Points on a hilly landscape, in no order, each with its height.
From any point a climber steps to the highest of the 2 points nearest to it. It stops when none of these is higher. Distance is the straight distance between rows; heights are no part of it.
<820>: [-25 -29  28 -19 -30 -23   8  -2 -15 -21 -40 -24 -35 -13   9 -13  19 -26
   5 -21   5  37  -6  29 -39 -14   6  15   4  48 -11  28 -10  23   3  28
 -22  38  33  18  12 -13  50  -2 -45   7 -18]  h=606
<374>: [ 26 -28   2   0 -12 -34 -16  -4  32 -43 -28  14  -6 -11  -8  -9  30 -23
   7  14  37  23  11   3   7  20   1   7  -3   5  31  28 -15  -3  10 -40
 -40  14   2 -15  -3  15  -8  14  -4  21 -27]  h=757
<191>: [ 36   4  11   7  41  21  67  35   8  40  42  30 -43  35 -34 -10  17  -4
 -17 -27  34 -33 -31   5   5   7 -46   2 -26   4 -23 -11  43 -54  -2  51
  21  30  -5  40  -4 -32  13  -8 -39  18  24]  h=453
<668>: [-29  14   4 -50  14 -31  57  16   5  22  39   3  -1  26 -27  20   7  31
  15   3  46 -39 -33 -40  23 -15 -44 -23  19  -7 -36   5  -7 -22  10  54
  32   8 -43  29 -12  22 -17  18 -24  15  -1]  h=681
<696>: [ 55  25   1  22  -7  -6  -9  43  60 -51 -72   5  12  -1 -17  -9  63  10
  -1   8  61   6 -21 -16  19  64 -34   5  14  42   6  43   0 -12  15 -35
 -19  57  -6  16   5  38 -12   6  27  -9 -18]  h=457
<1042>: [ 17  56 -35 -12  -9  27  28  -6  31 -30 -15 -18  19  11 -11  31  32 -14
  15  42  52  26 -41 -57  34  25  -5 -20   2  23 -24 -10   3 -20   2   6
  31  19 -26  14  28  73  -4  23  27  12 -14]  h=449
<723>: [  1 -28   0   2   3  -6 -75  -6 -15 -24  15 -30  60   2  40  30 -54  -2
 -17   0 -42  17   7 -65  -3 -14  10 -30 -24  23 -38 -34  61  72  17 -40
  20  15  28  -3  21  27 -11  21  28 -36  26]  h=361
<1009>: [ 14 -31  -3  36 -30 -40 -17  19  16  -1 -57 -11  30 -16  -8  18  41   7
  19  -4  -2  -7  16 -12  19  38 -24  12  -3  15   8  16  28  -3  27 -16
   6  45  16  50 -23   1 -52  19   0  -2  -6]  h=568
<932>: [ 43  19   8  12  20  27 -21  -2  28 -47 -68  -4  15  -1   5 -33 -11 -26
 -17  24  -1  13 -10  10  18  22  26 -11  21  13  32  31 -17  18  20 -42
 -28  -3  -7 -30  16  12  29  -3  11 -13   5]  h=764
<289>: [ 10   1 -24   1  -4  28  -2 -20 -17  28  28  -3  -4  -9  -2  19  17 -10
   1  16   1  40  13 -19 -13 -12   8  13 -15   8 -53 -37   0  -4 -24  31
  -3  -4   4  13  35  46   7   8  21  27 -26]  h=622
<1082>: [-42 -30 -15 -55  -6 -40  10 -24 -27  -7  17  28 -32 -18  -8   3 -18  14
   5 -21   2 -30  30   7   6 -20  -7 -17  -1 -21  25  36 -22   4  15 -29
 -35 -27 -19 -26 -37 -30   9  41 -26  19 -44]  h=571
<769>: [ -8  12  25 -48  11  42 -25 -18 -24 -60 -23 -15  -9 -21  16   0 -65 -31
 -39   9   1  26 -25  -4  -2  -7  23 -16  11  23 -12   6  -7  42  11 -11
   4  17  -5 -35  56  12  60 -15  13 -43  -1]  h=520
<174>: [ 35  11  17 -18  -1  -8 -23   0  35 -43 -13   9 -20   6  -9 -33   4 -30
 -13  12  36  31  -8  28  13  26  27   5  23   0  43  40 -36   1  20 -23
 -36  -7  -1 -42 -10  12  23 -21   6  17   1]  h=811
<1047>: [-17   4  -6   2  17  36  29 -19 -14  43  35  -5  -5  -1 -13  15 -12 -14
  -4  -4 -16   5   1   5  -3 -17   3   8  -5  10 -32 -34  -7 -12 -37  46
  26  10   0  30  27  -2  13   3   8   4   7]  h=670
<648>: [-18 -21   5 -11 -32 -56 -30  -4  37 -51 -33  18 -22   6 -28  30  19  22
   9   2  74  18  18  -6  -2  36 -16  16  -5   0  17  38 -37   3  18 -38
 -33  41   3 -20 -25  -1 -20  10 -11  16 -26]  h=697
<187>: [ 41  27  13  -7  18  -4  76   6  16  10   0 -24  32  40  19 -31  42 -55
   2 -13 -11 -22 -37 -50  25 -30 -48 -17 -26  68 -21 -13  54 -34  59   0
  44  36  15  30  16  39 -23  20  20 -50 -42]  h=37
<153>: [  -1   22   15   49   39   43   -5    8   17   28   15   27  -29   -2
  -24    2   14   31    0   -2   54   23    6   55  -26   34   17   56
  -20  -56    6   -7  -36  -30 -100   24    0   -5   -1   -3    6  -18
   21  -25  -29   47   12]  h=806
<1067>: [ 37 -24   5  61   2 -13 -39  31  43  -7 -46   0  39 -27 -11  -9  62 -17
  19   4  21  24  18   2  -7  36  -9  12 -11  31  25   8  16   0  -6 -30
 -15  30  38  33 -14  -4 -31 -14   8  26   3]  h=518
<70>: [ 17   5   8  29  25  85 -16  10  23 -13   8  25 -18 -11  -5  23 -19  -9
 -29  14   8  24   5   5 -36  35  24   4 -24  -7 -35 -18  -8  -1 -33  29
  19   4  22   7  36 -25  16 -30  25 -18  49]  h=362
<967>: [-27  -8  -3 -54 -25  -5 -13 -22 -21 -13  41  30 -38 -17 -13  15 -27  21
  -9 -13  19   3  12  41   5 -17  15   0   2 -21  37  15 -46  10 -10 -10
 -29 -24 -13 -52 -11 -14  35 -13 -25  17 -16]  h=615
<1025>: [-11   4 -18  13   2 -24   0  -6 -24  15  -3  -8  48  -8   4  18 -13  -2
  12   4 -51 -29   8 -45  44   0 -17  -5   3 -13   4 -11  30  -3  27  -7
  23 -11 -23  12 -14  19 -53  28  47  -9   5]  h=125
<369>: [-76 -26  21  -4   1 -23  -4 -20 -32 -13 -21  -9 -21 -17  20  36 -58  38
 -10 -24  -1 -40  22  22 -14 -11   0  -5   9  10   5   9 -15  46  28 -33
   9  17 -12 -13   3 -51 -13  30 -14 -60  15]  h=543
<241>: [  5 -29 -33  22 -11 -44 -53  -5 -18  20  -3 -19  47  -2   9   4  17  20
  18  -1 -54   7  56 -26  -9  -7  11 -12  -5 -16   6   9  31  38  22 -27
 -19 -28  10  16 -26  12 -29  22  11  22   1]  h=205
<278>: [ 29 -14  29  21   5  41 -51  43  65 -32 -37   7 -22  -6 -17  -4  19 -21
 -11  -3  37  25  -3  12 -44  51 -30  21 -28  33 -25  -2   0 -24  -7   2
  -7  73  50  19  16  -1  14 -42  28   3   8]  h=330
<658>: [  24  -38  -10   22  -34  -29 -101    5  -16  -27  -45  -12   39    5
   27   31  -20    8  -17  -30  -33   25   11  -51    0   -2   11  -21
  -30   27   -8  -27   40   57   47  -41    9   36   29    8   14   10
  -24   38   22  -12   34]  h=290
<433>: [-26 -17  17 -27  -2 -46  48   0  -4  12   1   8 -14  11 -24  22  21  34
  20  -7  23 -30  -6  -8  11 -12 -23  19   7  -2 -21  37  -6 -15  23  26
  15  14 -39  39 -19 -10 -22  26 -27  12  -4]  h=776
<570>: [ -1  20   7   0   6 -20  44  -5  -7   7 -17   7  18   2 -15  15  11   0
  20  17 -22 -37 -26 -33  47   3 -37  -9   4  11 -12 -18  31 -32  27   7
  42   3 -24  28 -12  14 -35  26  25 -17   8]  h=99
<521>: [-22 -43  10  -6 -30 -44  30 -22 -19   8 -35 -20 -18  -4  20 -11  20 -37
  14 -44 -28   9  23   3 -29 -24  -7  15 -11  49 -10  12  11  16  21  20
  -7  29  15  23   2 -10  11  20 -37  -5 -27]  h=642
<1071>: [ 27 -28  29  16   0  29 -12  23  39 -16 -18  -1 -45  13 -27 -11  43 -22
  -9 -10  53  18   2  21 -73  39 -30  14 -36  32 -45  -7  12 -18 -27  34
  -3  84  53  36   9 -27  30 -29 -22  11   4]  h=314
<4>: [-39  42   5  31  17  46 -19   5  -7  28  14  30 -24  -6   4  21   2  54
  -6 -13  29  15  17  40 -26  17  38  38  -4 -46 -10 -31 -47   4 -89  36
   4 -38 -32  -8  15 -11  11 -25 -14  18  29]  h=783
<1058>: [-11 -27  14 -23  34  -3  53  -4 -22  35  47  -2   2  10 -10 -17 -42 -29
 -14 -14 -43 -42 -30   0  30 -43 -17 -12 -10   4   4 -21  37 -28  17   8
  28  -6 -13   8 -15 -43   4   7   8 -26 -19]  h=483
<255>: [  6 -17  25  10  -2 -21 -57 -10   6 -23 -58 -27  12 -14  20 -16 -18 -15
  -4   6 -15  12  12   4  -1   8  25 -12  19  10  22  32   1  48  41 -47
 -30   7  14 -29   5  16  23  16 -11 -14   7]  h=717
<883>: [-34 -56  25  26  -1 -18 -18 -36 -26 -22 -18 -21  -7  -6  26   4 -51  14
  -8 -35 -24 -14  26   6 -18 -13   5  -8 -18  23   6   1  12  53  43 -33
 -15  18  40 -17   0 -57   5  25 -22 -49  18]  h=583
<375>: [-13 -15  24 -13  -4  -2  16 -43 -58   9   8 -39 -17   7  43 -21 -36 -27
 -20 -10 -53  10  -1  15 -27 -40  16 -19 -10  51  -8  -3  13  31  25   5
   8  29  35 -15  37   2  63   5 -11 -43   0]  h=678
<733>: [ 18  34 -34   5  18  -1  -3  21 -26  77  36  -7  25  12   7 -35   8  12
  22  10 -94 -46   6  -8  32 -16   2 -22  48 -33  25  -8  15 -38  -6  -6
  -9 -74 -19 -10 -27  20 -21 -14  22  15  -2]  h=780
<238>: [-32  11  38 -42   3  -5   0 -20 -14 -44 -31   0 -21 -10  -4   6 -44  -6
  -4  22  22 -17 -21   4  33 -13   8 -24  17  -6  23  23 -41  15  32 -16
 -15   6 -18 -55  10  -6  25  34 -12 -18 -19]  h=569
<214>: [-48 -34 -15   0 -30 -42   1 -10 -47  52  14 -29   6 -19  29   7   5 -10
   5 -42 -57  15  43   6 -34 -35  -1  12   0  38 -32  10  23  21   5  26
 -27   4  13  40 -12 -34  15  23 -17  -5 -14]  h=706
<464>: [-10  -3  28 -41  13  23 -12  -3 -10 -48 -39  -4 -36  -6   5 -19 -56 -34
 -29   3  28  11 -34  21   2   4   4 -17   5  -2  40  18 -29  25   8 -25
 -14  23 -19 -57  42  -7  55  -7   0 -27 -17]  h=542
<109>: [ 20  75 -12   1 -26  40  11 -12  28  -1  27  54  -5  28  25   5   1   5
  26  29   0   4 -10 -28  20  18  11  -4 -31 -61   8 -51 -39 -22  -5  16
  11 -53 -39 -31 -22   7 -36   2  25   6   4]  h=458
<24>: [-44  -7  22   5 -29  -3 -14  -7   6 -36  -2  33 -10 -16 -17  48 -21  62
  -4 -11  19   4  15   5 -17  18 -12  33   1 -21 -11   5 -12  10 -10   3
   3  11 -24  14 -12 -30 -24   4  18  -9  26]  h=534
<44>: [ 34 -25 -47 -13  -2 -17  -7   9 -23  10  34  -3  22   1   5 -24  -1  -1
 -10  18 -59 -25  24   0  21 -23  18 -38  26 -35  64  12  25  -4   4 -23
 -35 -72   1 -41 -13 -10 -23  -4   4  11 -25]  h=331
<459>: [ 82 -21 -21  39  36  63 -43  14   1   6  16  15  28  -6  10 -24   6 -23
 -19  27 -27  10  19   5   0   5  28   2 -22 -29  24 -16  23  -6 -20  -2
  -8 -19  34   6  10 -19   2 -36  11  26  29]  h=557
<989>: [-45  -9   8   0 -20 -17  29   1  -9  33  19  21  -6  -4 -40  24   9  43
   8 -27  15 -23  16  24 -16  -6 -35  41  -7  -7 -28  11  14 -15 -23  19
   1   8 -28  52 -21 -58 -10  15 -17  22  -2]  h=866
<295>: [-16  -5 -17  11   3  12 -31 -40 -38 -14  14 -40  38   2  57  29 -61  -1
 -18  -7 -44  27  -1 -43 -17 -18  33   0 -14  48 -60 -34  35  50  15 -11
  34  23  12   0  27  28  16   4  25 -51  23]  h=431
<113>: [ 19  56 -34  14  -1  52 -18 -16  -3  24   9  -5  37  -2  32  -7 -14  13
  18  43 -34  20  13 -36  -5  21  46  -4   6 -33   3 -38  -4  -2 -19  17
   9 -65  -7 -13  34  33  -4 -17  32  12  37]  h=673
<209>: [-25 -34  46   2 -17 -52  24 -14   6   2 -45 -39 -22 -15   0 -45  13 -11
  27 -22 -11 -22   6  43 -20  -1   3   0  25  12  41  50   4   4  28 -17
 -15   3  30   0 -43 -35  12   9 -48  -1  -9]  h=637
<1141>: [ -5 -24  29  52 -21  -6 -22   4  27  -9 -44  -9  -2 -28 -13   6  27  10
   6  -8   4  27  17  19 -36  43   0  19 -30  20 -13   4   6  13  -9   0
 -11  48  18  42  -7 -18  -8 -17  -7   8  32]  h=553
<108>: [-32  -3 -17  18   4  11   0 -22 -30  46  42 -12  23  -7   9  12 -28  -1
   9  -8 -68  -4  23  -9  -5 -16  17   8  27   8 -35 -12  19  19 -14  26
   2 -29  -3  32  10   4  -2  -1  10   0  11]  h=728
<329>: [  2   4  -2 -35  28  -4  48  -4 -11  24  45  11   7  14  -9 -19 -33 -27
  -3   7 -19 -43 -67  -6  41 -33 -26 -30  13  -2 -11 -26  -4 -48 -13   4
  30 -31 -27  -2  -9   6  -1  -2   0   8 -21]  h=541
<297>: [ -3  45  11   4 -27   2 -13   0  21 -51 -25  26  -6   1 -10  29  10  22
  12  33  30  19  -7 -26  24  35   6  14   3  -8  -7   3 -26   0   1   3
   5  -9 -29   4   4  30 -26  25  31  11  15]  h=535
<100>: [-30  19  18 -27 -13 -35 -15 -33  10 -59 -25  40 -33  -2   6  27  -9  21
  15  13  33 -31   9 -19  20  11   3 -18  -1 -39  26  21 -53   3  29 -47
  -5 -18 -27 -50  -2  -1 -15  29   0  -6 -12]  h=605
<577>: [ 40   5  19   8  23 -12  65  42  27  42  12  17 -14  38 -34 -12  50  33
   7 -11  58 -31 -18  -7   4  16 -41 -10 -12  19 -22  13  25 -34   7  48
  14  31  -1  65 -11  -3 -12  -2 -56  14  18]  h=502
<847>: [ 30  20 -21  30  23  57 -17   3   1  16   2  -3  20  -1  14 -13 -10 -19
 -12  41 -42  22  -1 -28   4   2  16 -25  -8  -8   5 -34   8  -4   5   7
  11 -20   9   4  12  12  -9 -17  25   2  13]  h=611
<1051>: [ 24  40   9   9 -21   8  -4  25  58 -50 -52  15  -5   7 -36  11  42  19
   0  18  70  26  -5 -28  16  69 -12  10   3  13  -6  25 -29 -22   4   4
  -9  32 -19  16   8  35 -19  -1   0  18  10]  h=494
<253>: [ 30  15  15  -3  24  12  59  17   1  38  16 -14  51  30  -2 -17  18 -44
   2  -7 -44 -43 -31 -24  43 -22 -36  -7  -6  34  -3 -18  58 -45  32   9
  62  12   5  40  -7  17 -32   8  26 -23   3]  h=67
<1159>: [ 23  19   3  37  43  86  16   2  13  -1  12  23 -11 -24 -19  25 -14 -11
 -22   0   7  -3  -3  13 -30  28  -5   4 -22   2 -38 -55  27 -46 -48  48
  43  30  30  35  31 -46  20 -17  27  -3  40]  h=383
<190>: [ -7 -54   4 -11   0 -21  21   3 -26  29  24  10  -9   2 -14 -14 -12 -24
  -7 -21 -40 -15  14   1  10 -22 -24   1 -29  10  -6 -14  43   0   7  11
 -15   5  11  25 -18 -55  -1  11 -12  -2 -14]  h=546
<147>: [-24  46  35 -17 -29   0  -5   7  64 -58  27  48 -39  21 -18   1  11  35
  11   2  68  16 -14  18 -29  35   8  42 -16 -41  20  20 -83 -14 -31  -5
 -14 -12 -34 -44 -28  12 -11 -36  -9  19   4]  h=602
<999>: [ 40  17 -61 -22   6  20   2 -15  -3  22  18 -20  17  -6   4   8  30 -52
  -9  39  34  47 -14 -37 -11 -16  -6  -8   4  21 -43 -38   6 -11 -17  15
  13  -9  14  -1  59  68  20  -2  28  33 -50]  h=572
<185>: [-15 -41  13   3  18   2 -25 -31 -49   8   5 -34   7  10  51 -14 -61  -8
 -23 -40 -61 -18  27  19  -9 -27  29 -34   4  34   8  -2  29  54  40 -14
  -2   3  39 -19   8 -30  37  14 -38 -53  18]  h=625
<1077>: [ 71 -24 -53   7  29   5  -6  42 -13   0  19 -18  71   1  12 -19  29 -50
 -21  25 -28  -4   8 -27  10 -43 -23 -30  -3  22  45  -4  54   6  22 -17
   1 -10  24 -11   6   7 -20  -3  36  -9 -34]  h=423
<184>: [ 39   8   1  33  52  46  37  19   1  42  22  26 -11   2 -28  -2   9 -14
 -16   0  10   1 -15  16  14   9 -22   6 -34  -6  -9 -36  32 -53 -29  32
  29  18   4  51   6 -53  -7 -18  11  19  15]  h=412
<99>: [ 12  41 -25 -18  20  34  38  -1   1  17  21   5   7   4 -14  -6 -23 -13
  -5  34 -18 -12 -66 -18  27 -14  11 -14  21 -23 -19 -46  -5 -27 -21  17
  28 -43 -23 -10  -4  18 -12   7  37   9  18]  h=616
<497>: [-45   3  24  -8 -32 -38 -48 -24  21 -59 -16  29 -10 -11  -4  21 -22  33
  12 -18  36   9  46 -13 -11  30   7  24 -27 -32  31  34 -40  10  18 -52
 -29  14   0 -54 -25 -10 -11  11   3 -15 -16]  h=644
<445>: [-18 -66   3 -13  -1 -37   8  -9  -5  16  10  -6 -20 -14 -13 -26 -10 -22
  -2 -27 -16  -7  17  22  -5 -12 -15 -15 -23 -11  38  18  23  -1  12 -26
 -31   4  38   8 -34 -85   2  19 -24 -15 -18]  h=593
<303>: [-46  17  13 -58   4  27  48  21 -22  -6  39  26 -41  17  -3  32 -44  30
 -15  -3  -7 -38 -68  42 -13 -53 -25   9  15 -19 -31 -26 -23   7 -50  46
  50  -7 -34 -25  14  -8   9 -15 -13   4  16]  h=774
<512>: [-18  15   8   8  13  32  -9 -16  -9 -25   9  19   2 -13  10  30 -50  22
 -20  18 -16  -2  -4  -5  -1  10  24 -15   3 -14 -11 -35  -4  22 -15   9
  17 -25 -29 -10   5 -21 -17 -13  20 -34  48]  h=446
<309>: [-75  -6  19 -52  21  -2  49 -25 -44   9  56 -18  11  10  11  10 -47 -23
  -7 -19  -8 -35 -57  13  -4 -69 -14  -1   5  32 -26 -34   7   4  -6  14
  56  16 -17 -22  29   7  31 -19  -8 -58 -26]  h=814
<1115>: [ 54  46 -37 -15  -5  41   7  -8  26  -3  12   3 -10   8  -1  -1  24 -29
   0  62  61  36 -17 -46  20   0  -2   9  -5   9 -14 -23 -22 -11 -12  11
   5 -24 -27 -18  27  59  10   8  28  20 -39]  h=514
<432>: [-50 -18 -13  17 -22 -22  -3  -9 -36  59   7   1   4 -13  -9  20  10  37
  14 -32 -24  12  43   9 -30 -15 -10  29 -21   7 -45  -9  38  16 -10  10
 -17   8  -4  63 -10 -53 -12  21 -11   8 -19]  h=782
<11>: [-41  -5   4 -32  -1  -2  32 -44 -38  28  39 -36   6   1  16   2 -35 -37
   4 -13 -49  -4 -19   9  -2 -40  -4  -5  12  39 -36 -22  21  -3  19  24
  38  18  -3   0  20  12  36   3   6 -42 -25]  h=746
<242>: [-22  27  21  16 -22  14 -13  -1  29 -48  -6  38 -28 -15 -13  26  16  36
  12  12  44  21   8   7 -26  46   7  39  -5 -23  -5  13 -49 -10 -14   3
  -3  -9 -34  -4 -16  -7 -23 -29  12  21  13]  h=574
<140>: [ -1  52 -27  16  26  14  23  22 -20  68  15  15  21  13  -3 -21 -14  -3
  14  11 -54 -44 -31  -7  48 -12   6  -9  20 -35  -4 -39  19 -47 -19  25
  30 -49 -23  18 -10   3 -38   1  25   4  15]  h=700
<714>: [ 96 -37 -40  13  32  45 -33  32 -12  14  18 -18  31   8   7 -20  11 -49
 -35  35 -37  28  17  -7 -13 -44   8 -23 -21  -3  34 -11  36   1   3 -10
  -7 -14  64  -6  10  -9  -1 -19  21  18   1]  h=501
<239>: [  3 -49   2   2 -13 -63   6   3  16   0 -68 -41   2 -11   4 -42  39 -31
  29 -24  24  10  20  39 -16 -20  -2 -15  20  34  53  45  15  24  26 -45
 -42  25  37  -7 -18 -14   8  26 -46  -9 -48]  h=595
<250>: [ -3  22   6  17  24   5  30  20  35  29  16  13 -50  14 -31 -16  19  49
  18  -9  64 -11 -28  56 -21   4   4  42  14 -41  -3  10 -45 -17 -70  31
   0  -6 -21 -10 -25  -5  18 -45 -30  57  31]  h=781
<927>: [  2   5  -6 -16   6  19 -35 -30 -26 -15  -5 -19  14 -11  43  15 -44 -29
 -15  14 -14  45  -9 -19 -11 -21  34 -24   6  33 -24  -6  20  32  15  -6
   7  -1   7  -9  45  39  50  -9  13 -21  -1]  h=488
<125>: [  8  64 -10 -32 -26  47   2  -3  27  -8  38  60 -41  18  26  -5 -15  17
  21  24  26 -16 -39  14  13  15  17   7 -10 -62   3 -42 -67  -8 -38  25
  -4 -72 -31 -64  -7  17  -6 -18   6  26   6]  h=424
<480>: [  5 -42  10  18 -25 -78  -4   6  39 -23 -82 -53  -3  -3 -15 -23  67 -17
  28 -28  74  23  16  26   9  14 -19   7   5  44  18  52   4  16  27 -41
 -47  48  19   5  -9   3 -12  25 -43  -3 -59]  h=554
<671>: [ 18   6 -28  12  11  12 -17  16 -49  94  38 -25  32  -9  18 -50  11   3
   9  -3 -99 -27  35  13  15 -10  30 -14  31 -21  26   1  27 -17 -14  24
 -31 -74  32   8   0  15   9 -19   3  22   8]  h=845
<853>: [ 25   3  -4  -9  25 -31  59  28  21  17  24  18  -2  23 -33 -11  39  30
   8   7  77 -35 -33 -37  33  11 -40 -34  27  20 -28  21  11 -32  33  36
  31   9 -26  43 -13  19 -21  23 -45   4  12]  h=575
<986>: [ 14  58 -21  13  -1  29   3 -16  -4  43  14  18  -8 -13  22  -8  23   4
  11  30  -5  24  -4  14   3  26  43  11  13 -42  18 -22 -40  -5 -40  32
 -12 -59 -13 -16  19  18   8 -23   4  40  15]  h=721
<1032>: [  6  76  -5 -10 -46  22   0 -13  39 -51   0  36 -11   9   7   7  29   8
  24  31  36  13  -5 -21  26  21   9   6 -10 -38  11  -5 -71  -4  15 -12
  -8 -49 -34 -38  -5  37 -14  -8  15   8   0]  h=495
<802>: [-22  11 -18   3  -6 -17 -25   4 -54  77  29 -38  34 -11  33 -12  -2  27
  20 -10 -85 -21  47  -4  11   2  24   6  42 -21 -13   4  -1   0  -5  18
 -19 -44  -9  19   1  36   4  -6   8  10  14]  h=792
<349>: [-56  -4  -5  40  -6  22  -7   1 -10  -7  13  29  10 -22 -11  45 -18  63
 -14 -29  23  12  37  32 -38  11   6  28 -12  -5 -25 -18  17  27 -34   4
  -8   3 -26  37   3 -38 -16  -8  15 -46  36]  h=493
<483>: [  2 -72  -5  11 -28 -58 -66   8  -5   8 -35 -24  29   1  22  10   3   1
  -1 -23 -33  21  30 -22 -11  -9  12 -13 -14   2  -9 -17  34  53  24 -24
 -16  29  25  20  -9 -18 -21  16 -16   3  -4]  h=238
<1143>: [-11 -30  19  24  -3 -27   0 -15  -6  -5 -38 -19   2 -20  -6 -11   7  -3
  22   1 -41 -13  29  20   5  12  16  -3  24 -15  24  17   1   7  18 -29
 -10  -3   1   9 -34 -29 -17   9 -11  10  16]  h=669
<898>: [ 26  26  23 -25  20   5  78   2  13 -11  21 -35  -3  30   2 -11  17 -56
   3 -27  12  -9 -55 -51  -8 -39 -37   1 -30  60 -64 -25  50 -47  46  19
  62  55  16  29  27  37   7   1  11 -48 -52]  h=13
<414>: [ 25   0 -37  43 -12 -15 -14  22 -23  27  -6  -6  79  -2   0  26  23  -5
  21   2 -50 -20  29 -37  39   2 -31  -2 -16  -2   8   4  64 -11  10 -29
  24  -5   7  32 -13  14 -63  22  45  -2  23]  h=150
<620>: [ 41 -32 -64  -4  17  -5  10  42 -33  51  53 -14  60  26   0 -35  23 -24
  -3  21 -66 -28  22 -16  34 -55 -13 -24  12  -2  60  -3  54 -10  -2 -21
 -16 -52   6 -15  -5   7 -33  -9  21  -7 -30]  h=365
<719>: [-41  11   3 -53 -18  -3  29 -16 -35  -9  45  26 -42  -6  -5  24 -25  43
 -11  -1   6 -21 -30  27  -2 -44   1  -3  26 -24   1   4 -42 -14 -35  30
   6 -29 -23 -28 -13  -2  26  -3  -6  17  -8]  h=674
<1094>: [ -5   2  30  -2   5  13 -43 -32 -47 -21 -57 -40  19 -18  33  -7 -54  -7
  -3  -1 -30   2  11 -21  14  -4  33 -34  19   7  24  14  -2  70  59 -40
  -6   8   3 -45  15  18  17  27 -25 -35  22]  h=676
<134>: [ -7  25   8 -40 -25  -4 -12 -11  43 -44  21  32 -34  16  -3   1  27   3
  -3   2  68  40  12  21 -24  21   4  39  -9 -32   9  36 -82 -17 -35   7
 -49 -12  -3 -51  -2  38  30 -26 -24  39 -40]  h=628
<940>: [ 25 -19  23  33  27  61 -24  11  46 -23 -10   7 -32   0 -20 -15   0 -25
 -24  17  28  40  -6  28 -36  36  21  12 -14   5 -12  -1 -14 -18 -39   3
  -2  21  50  11  12 -24  29 -58   9  16  23]  h=347
<741>: [  9   8 -36  53  -8  -2 -48  28 -40  56  14 -14  60   7   6  15  12  28
  13  -5 -78   1  59 -49  13  -4   4  13 -10 -33  -7 -10  37  21   9 -11
 -19 -27  16  40 -13   8 -57  19  45   5  24]  h=178
<1049>: [-22  20   4  25   3  18  -7  -8  -5   3  -4  15 -13 -16   8  -2  10   9
  -4  14 -14   7  16  38 -24  19  44  21   1 -17  -6   4 -38  17 -44  25
   0 -27  -2   5   0  -4   8 -20  -3  17  40]  h=755
<197>: [ 19  31  -1 -44 -28   9   6  22  42 -38  18  16 -64  32  -9 -27  26  12
 -35   4  75  27 -28  41 -11  11   1  15  18 -26  43  43 -89 -24 -27  -5
 -42  -7 -13 -64   3  52  55 -40 -29  34 -49]  h=661
<54>: [  0   0  -4  40 -23 -56 -22 -15   2  -8 -71 -22  20 -12   5   9  21  20
  35   2 -33   1  16 -17  32  26   8  -3  14 -16  13  34  -2   7  43 -39
  15   5  -1   3 -31   7 -46  35   6  10  20]  h=629
<346>: [ 22   1  -1 -38   1 -17  25  29  42 -10  15 -16 -64  20 -36 -36  28  15
 -22   1  87  13 -47  66  -9  19   3  17  24 -22  43  57 -55 -38 -45   5
 -13  21  -5 -37 -15  23  55 -38 -43  44 -17]  h=704
<183>: [ 22 -11   8 -18  11  -9  49  29  39  10  30   1 -60  32 -40 -30  18  30
  -2 -23  90  -7 -48  61 -24   0  -6  14  17 -31  16  42 -40 -21 -51  41
   4  16  -2  -5 -36  12  26 -58 -65  63  20]  h=745
<47>: [-46 -42   7 -25  -2 -47  26 -18 -24   8  -9  -5  -9 -28  -8  -8 -12   8
  11 -29  -1 -25  28 -13  22 -25  -6 -30   1  10  23  20   7  10  35 -21
 -23  16  13  -9 -31 -49 -25  58 -32 -12 -45]  h=545
<977>: [ 74  -3 -12  37 -15  -8 -39  56  65 -42 -61   8  45 -10 -15  -2  59 -20
  -8  15  40  21  17   2  11  31 -32   3  -3  35  40  19  17  -9   9 -50
 -24  34  28   0   0  16 -29  -4  25 -10  -8]  h=471
<717>: [-72  -2   4  -2   7   4  13 -14 -25 -21   4   5  11 -13  28  41 -67  34
 -23 -15  -5 -28   5   4  -6 -20   2  -6  18  -1 -11 -23   8  37   7   0
  42 -16 -37 -17  11  -7  -6  14   9 -68  34]  h=492
<430>: [  5   3 -13 -17  -1 -37 -12  -8 -21   8  19  -3  -3   5  24 -12  -9  16
  28  -2 -55 -54  38  -3  18  -8  18 -28  26 -55  32  11  -7 -10  21 -34
 -35 -81  -9 -42 -40 -11 -11  -5   4  21  10]  h=312
<1145>: [-19 -30  20  19 -28 -26 -43  -9  30 -22 -47 -14  -4  -9  -1 -18  30 -16
  13  -5  14  47  18  34 -44  17   5  19   7  20 -12  20 -10  33  -3   2
 -27  37  31  19  -9   5  22 -27 -11  18   0]  h=579
<798>: [-51  11 -15 -38  27  22  43  -3 -37   4  63  -4 -13  -2  -8  18 -58  -3
 -27 -20 -14 -32 -54  19   1 -52  -5  -3  19 -11 -31 -44   7 -17 -27  19
  38  -9 -32 -15   9 -21  26  -8   6 -41 -12]  h=898

Two climbers start at each pair of points below. Name the first point that both come to, or write none.
<278>, <1141>: <989>
<369>, <483>: none
<1115>, <570>: none

Call two points neighbours if one is among the 2 nearest of the other. Go from one point of each pair to the other, from neighbour to neighbour, staying as high as possible. Name the lowest point that can't be avoided.
<671>, <989>: <1058>
<798>, <445>: <47>
<989>, <445>: <1067>
<1143>, <798>: <480>
<174>, <798>: <185>
